Points on a hilly landscape, in no order, each with its height.
From any point a ball rolls to the lowest of the 2 points nearest to it. It stops when none of these is lower. Distance is the straight distance between rows; heights are no part of it.
<681>: [ 73 102 126 133 123 135 124 118 107 120 121 123  80  96 108 203 178  99
 168 100 148  81]  h=393
<1112>: [139 104 132 177  76 117 131  97 100 173 106 135 196 127  75 121 144 123
 201 204 147 138]  h=722
<267>: [123  97 126  76 161 165 107 149  88  72 150 139  85 132 156 157 115 131
  95  87 131 140]  h=484
<62>: [118 198 145  94 145  62 120 155 191 104 124 124  98 103 145 137  95 142
 118 138 123 132]  h=374
<1237>: [144 127 125 134 130 130 113 131 123 117 156  93 182 127 120  98  74 154
 116 204 137 155]  h=147
<688>: [109 113 139  98 146 139 119 158 137 108 145  61 162  94 122 107  84 120
  80 133  71 103]  h=629
<977>: [150 120 141 109 145 186 124 162 153 119 147 134 151 145 150  99  80 172
  58  91  84 138]  h=581
<1232>: [ 82  81 131 154 131 175 127 132  86 107 120 111  84 104 116 200 161 118
 136  73 126  75]  h=268
<465>: [149 127 138 133 109 158 148  96 107 166 131 149 122 157 122 133 126 153
 110 116 145 146]  h=354
<2>: [125 134 135 142 101 119 137 121 129 115 104 151 152 125 138 145 135 148
 148 171 114 126]  h=746
<1025>: [128 179 115 195 141 103 123 109 176 165 153 108 139 125  87 131 114 146
 161 177 189 125]  h=566
<962>: [172 147 131 131 107 120 146 105 131 143 113 164 166 154 139  76 140 137
 129 151 108 169]  h=518
<142>: [105 103  97 134 146  95 115 180 143  79  87 144 151 106 181 106 128 130
 149 155  96 117]  h=473
<361>: [139  74 110 105 155 157 115 152 110  92 132 153 135 140 176 109 132 138
 106 100 110 153]  h=499
<822>: [121  76 131 166  67 125 129  71  99 196 129 141 168 116  61 154 173 106
 211 187 168 119]  h=696
<298>: [134 124 137  69 117 103 130  64  66 147 176 137  93 137 111 146 142  97
 134 145 180 145]  h=224
<41>: [ 87 110 135  83 126 143 114 126  80  82 122 129  82  88 122 196 175  79
 158 101 141 112]  h=456
<380>: [ 96 133 164  69 134 147 126  96 101 147 169  59 108  99  86 149 110  93
  95  93 137  96]  h=71
<269>: [114 121 116 106 153 127 113 148 122  87 148 129 108 130 163 152  78 175
  93 156 136 129]  h=151
<738>: [137 104 128  84 100 100 131  82  68 157 130 118 147 134 124  97 151  79
 152 161 157 154]  h=207
<324>: [111 112 124 158 112 140 126  86  96 166 149 156  95 138 105 185 156 143
 161 138 189 104]  h=252
<930>: [114  90 118 148 115 142 129 103  84 118 124 172 107 136 139 198 144 158
 162 147 166 123]  h=330
<271>: [117 146 128 162 125 122 141 134 151 130  74 173  83 141 133 155 196  90
 180  56 137 114]  h=682
<36>: [114 126 165  86  88 141 142  67 102 170 148 122 131  97  59 160 164 106
 138 135 134 110]  h=654
<646>: [138 166 115 206 116  95 135 105 172 185 128 138 170 153  82 108 136 127
 193 178 188 141]  h=496
<353>: [112 103 125  85 139 147 115 130  73  81 130 139  84 129 147 174 147 110
 133 108 149 132]  h=474
<821>: [146 172 124 142 119  89 139 122 160 142  98 147 161 140 145  87 129 123
 154 157 127 147]  h=498
<258>: [148 174 110 125 150  84 126 127 150 118 133 163  89 157 173 128 120 152
 124 131 154 156]  h=328
<578>: [105 105  99 187 134 110 119 142 130 145 112  66 157 122 131 104 132 101
 144 143 134 100]  h=656
<1082>: [123 112 139 149  84 112 148 100 107 135  95 153 174 123 109 136 154 123
 189 188 128 117]  h=734
<728>: [116 104 111 233 118 142 132 132 141 154 106 143 153 145 132 151 122 167
 172 158 161 106]  h=851
<828>: [107 155 125 142 130 112 135  95 140 170 139 153  88 131 111 171 159 133
 165 114 177 109]  h=154
<796>: [155  36  96 142 152 187 110 194 109 127 142 140 177 147 166  59 138 144
  89  92  71 129]  h=545
<779>: [118  62  97 132 171 171  93 241 137  67 150 138 128 122 180 106 133 141
  85  51  52  99]  h=537
<763>: [124 107 109 100 175 166 103 217 155  80 131 125 108 110 162 107 122 116
  77  35  44 112]  h=559
<1213>: [139 136 131 131 126 150 142 126 127 110 115 177  85 154 155 158 151 151
 131  98 135 142]  h=391
<399>: [151 120 124 205 102 151 140 113 140 159 107 147 165 141  95 144 117 176
 160 175 148 137]  h=797
<26>: [163 157 134 157 126 154 153 121 151 134 124 185  99 168 149 141 118 190
 113 110 142 149]  h=421
<1205>: [125  90 115 139 123 141 129 140  88  87 111 192 102 151 173 174 139 149
 149 127 139 129]  h=363
<67>: [132 187 127  94 123  69 140 104 146 130 108 159  96 139 148 108 178  68
 158  91 143 140]  h=716
<1175>: [157 162  97 180 142  83 128 124 146 132 128 169 117 172 164 118 112 164
 144 166 173 149]  h=372
<734>: [108  86 101 134 157 132 118 178 116 111 130  48 158  94 145 107 114 104
 105 120  68  89]  h=637
<7>: [145 135 147  68 123 119 139 105 105 116 135 131 117 133 135 121 125 107
 105 121 129 150]  h=544
<1194>: [139 124 153  96  96 139 145 121 115  99 112 158 164 120 132 132 120 152
 116 172  86 149]  h=755
<708>: [132 103 132  81 108 111 130  86  59 131 140 153 105 139 133 135 178  74
 158 137 172 147]  h=214
<1043>: [113 153 113 187 134  96 114 134 164 149 126  80 156 114 109 123 115 127
 154 165 156 112]  h=623
<1108>: [119 124 140 122 131 145 136 108 109 168 141  62 125 104  92 119 125 100
 110  93 132 107]  h=115
<84>: [142 123 146 118 143 181 138 135 130 139 133  95 136 125 120 110  91 146
  68  84  81 120]  h=602
<816>: [ 79 127 122 103 166 102  98 193 152  80 128  75  86  70 151 164  96 133
  99 115  99 100]  h=292
<1174>: [102 145 178  48  92 135 151  81 111 139 136 126 117 100  79 147 169  80
 138 112 109 116]  h=643
<851>: [ 96  53  83 208 120 124 113 168 115 127  99  67 173 116 145  96 129  88
 148 149 102  79]  h=653
<129>: [134 104 130 117  94 118 133  98  89 142 121 113 178 123 116 100 129 114
 147 184 132 151]  h=199
<762>: [ 86 159 158  65 159 130 118 120 134 133 161  73  65  99 100 167 109  93
  91  74 150 101]  h=123
<484>: [136 204 149 127 129  97 140  88 184 179 149 137 113 126  88 118 142 115
 134 126 147 130]  h=327
<90>: [139 222 146 121 141  74 126 122 196 115 136 126 107 135 117 124  81 154
 107 153 141 141]  h=428
<899>: [112 153 143  77 127 106 132  99 120 108 143 133 104 120 121 152 113 131
 124 149 147 126]  h=558
<39>: [147  54  98 149 126 165 125 173 111 123 104 143 169 149 166  76 157 117
 124  97  84 131]  h=530
<138>: [112  64  95 145 142 129 105 177 124  78  93 154 137 131 187 119 144 107
 148 117 115 120]  h=485
<1123>: [126 172 154  84 163 124 127 149 151 110 126 130  55 126 146 149 126 106
 105  46 132 138]  h=237
<238>: [ 98 169 125 109 143  73 116 168 170  86  92 132  83 101 152 154 132 127
 140 121 115 116]  h=417
<12>: [114 154 141  48 118  84 131 102 106  64 142 161  80 111 143 177 129 110
 129 157 135 143]  h=573
<154>: [143 146 156 109  98 150 137 117 131  94 146 145 167 131 109 142  81 186
  94 198 101 149]  h=763
<414>: [166 149 162 113 100 157 148  66 117 197 155 144 104 152  80 127 144 136
 115 100 160 145]  h=324
<636>: [101 159 128  99 168  81 102 182 177  87 128  93  98  87 158 130  74 150
  94 128 105 124]  h=329
<1210>: [113 150 148  87 168 153 111 146 116 114 146  93  54 115 114 159 123  90
  96  41 131 115]  h=184
<947>: [120 141 144  90 137 141 146 165 154  84  88 133 125 101 143 116 149 116
  99  67  41 126]  h=604
<1048>: [174 124 124 163 108 143 142 105 125 145 128 185 135 176 136 127 119 184
 132 145 147 164]  h=384
<985>: [128 182 118 130 133  87 132  94 162 199 139 114 121 126 101  94 167  85
 156 116 170 126]  h=376
<285>: [129 170 132 100 156 115 126 140 144 114 137 131  90 136 151 129 109 134
  98  95 144 136]  h=282
<989>: [ 73  49 103 185 122 166 123 153  81 112 112  85  96 101 125 193 152 106
 160 106 116  63]  h=109
<80>: [154 116 122 173 113 155 156 134 147 150  79 157 156 149 147  89 148 137
 135 101 100 135]  h=585
<410>: [131 137 145  64 162 139 110 182 148  72 123 133 109 112 147 113 114 106
  79  51  57 131]  h=583
<131>: [156 130 144 155  93 154 140 114 129 132 136 142 175 142 100 129  96 176
 128 186 125 153]  h=773
<1029>: [108  36  79 178 151 158  98 186  99 102 116 141 143 136 189 115 122 137
 132 114 117 104]  h=500
<168>: [134 105 111 130 151 142 127 165 123 118 105 119 138 134 161  94 143 112
 109  85 103 129]  h=512
<754>: [107 119 131 120 148 154 123 136 117 111 148 107  94 117 127 177 100 161
  97 117 142 118]  h=190
<260>: [133 172 157 129 108 122 129  78 145 179 177 107 142 130  59 127 105 134
 135 175 162 138]  h=236
<55>: [105 128 147 107 116 142 152 151 130  88  81 126 120  96 119 146 163 106
 135  86  51  95]  h=620
<1062>: [126 104 147 121  61 134 138  73  88 189 136 121 160 102  51 142 166 105
 166 169 143 128]  h=669
<1049>: [142 138 113 150 125  98 130  99 125 186 120 120 150 141 122  89 156  92
 165 144 176 138]  h=416
<5>: [161 181 140  99 116  84 135  64 120 147 179 153  86 166 113 130 120 125
 116 150 169 151]  h=284
<755>: [125 114 101 154 125  92 111 119 110 138 134  71 184 118 114  95 115 103
 155 207 170 138]  h=178
<790>: [164 128 126  85 133 125 129 122 119 116 130 146 148 153 163  89 120 131
 100 141 115 166]  h=533
<1138>: [121 126 159 112 130 169 134 132 146 117 153  76 158 108  97 118  65 153
  67 132  75 121]  h=619
<427>: [128 159 136 103 123  99 151 116 145 138  98 123 134 129 132  91 158  88
 142 101 123 134]  h=727
<1140>: [117 135 153  81 112 136 148 114 116 110 101 130 111 108 111 141 169  84
 134  94 107 114]  h=634
<438>: [143 141 141 104 117 131 143 120 138 147 113  95 164 119 114  83 127 110
 112 121 101 138]  h=740
<811>: [145 113 111 180 125 144 129 145 130 118 120 167 150 152 161 135  97 200
 126 168 141 148]  h=418
<356>: [119 183 134 135 136  97 131 114 170 146 140 145  79 123 114 186 124 161
 141 142 160 102]  h=52
<981>: [162 160 148 100  92 128 149  46 109 180 182 171  95 173  81 147 135 135
 121 143 173 147]  h=297
<960>: [159 147 142 125 150 143 125 128 148 156 151  68 167 137 113  56  64 130
  74 118 113 150]  h=764
<992>: [137 158 120 118 126  87 132  69 107 151 173 171  74 156 118 159 150 114
 144 155 207 138]  h=249
<795>: [153 160 107 196 124  99 135  98 149 170 132 156 134 170 122 119 129 150
 169 165 195 147]  h=434
<835>: [124  90 112 158 103 117 118 131  98 133 111  83 207 110 108  91 123 113
 161 200 115 134]  h=189
<499>: [138 164 119 133 129  81 121 116 141 132 150  95 169 127 115  92  93 130
 134 207 165 153]  h=162
<415>: [136  79 111  63 170 172  93 176  99  65 170 150 122 136 180 126 110 137
  80  99 102 143]  h=491
<647>: [100  49  80 170 132 131 112 183 102 103 110  71 163 103 167  95 134  85
 130 116  67  82]  h=644
<392>: [156 141 151 145  99 152 132  76 124 191 155  98 163 143  57 100 105 133
 118 150 157 163]  h=191
<999>: [113  38  79 175 166 175  94 218 126  92 146 137 157 126 184 106 130 149
 100  98  70  95]  h=519
<133>: [127 193 115 179 151  82 120 124 181 142 131 145  89 143 133 155 101 179
 141 147 180 124]  h=126
<570>: [144 209 134 139 123  73 142 121 195 126 121 132 148 135 126 100 107 142
 140 183 137 153]  h=475
<984>: [133 135 130 152 129 151 150 156 144 118  62 161  88 141 141 126 187  94
 145  25  97 118]  h=650
<477>: [120 159 127 111 137 101 129 132 137 105  96 176  66 140 149 144 189  79
 170  73 147 131]  h=705
<1168>: [141 124 119 169 131 149 148 163 160 136  68 145 134 143 154  88 165 115
 125  54  77 118]  h=616
<955>: [125 125 112 162 144 122 121 163 156 100 106 155 132 133 172 141 112 175
 129 142 126 132]  h=450
<746>: [162  84 114 140 146 181 123 171 132 129 136 132 180 147 153  74 109 167
  74 103  74 147]  h=561
<174>: [144 115 143 125 108 149 133  92  98 191 132  78 154 122  71  93 128 102
 120 122 145 134]  h=153
<729>: [147  78 112 177 122 161 136 169 136 122  94 164 177 144 160 103 133 165
 130 120  69 122]  h=553
<838>: [162 136 155 112 115 156 140 120 144 158 130  65 188 129  81  66  89 116
  92 137  88 145]  h=751
<706>: [136 170 162 110 111 129 144  86 147 160 140 118 130 118  79 132 125 133
 126 137 128 119]  h=280
<248>: [ 89 114 122 119 172 134 108 174 123  88 136  96  65  95 156 190 108 138
 106  91 139 107]  h=246
<1073>: [ 99 125 115 136 145 113 121 173 152  96  97 113 117 102 159 148 125 139
 129 127 108 107]  h=451
<331>: [152 148 150 118  89 118 133  63 117 166 165 150 129 145  77 144 128 145
 145 181 167 146]  h=272
<281>: [127 132 131 100 144 129 108 132 132  97 168 110 148 123 140 122  58 167
  79 187 126 148]  h=133

For each start below, name the point where the ball stops.
<168> -> <989>
<5> -> <281>
<578> -> <380>

Call two points neighbours if one is among the 2 nearest of the other. Go from one point of each pair to the other, from neighbour to neighbour, staying as low as possible. Name the highest point that can't be avoided.
<989>, <356> -> <578>
<281>, <356> -> <1175>
<380>, <281> -> <981>
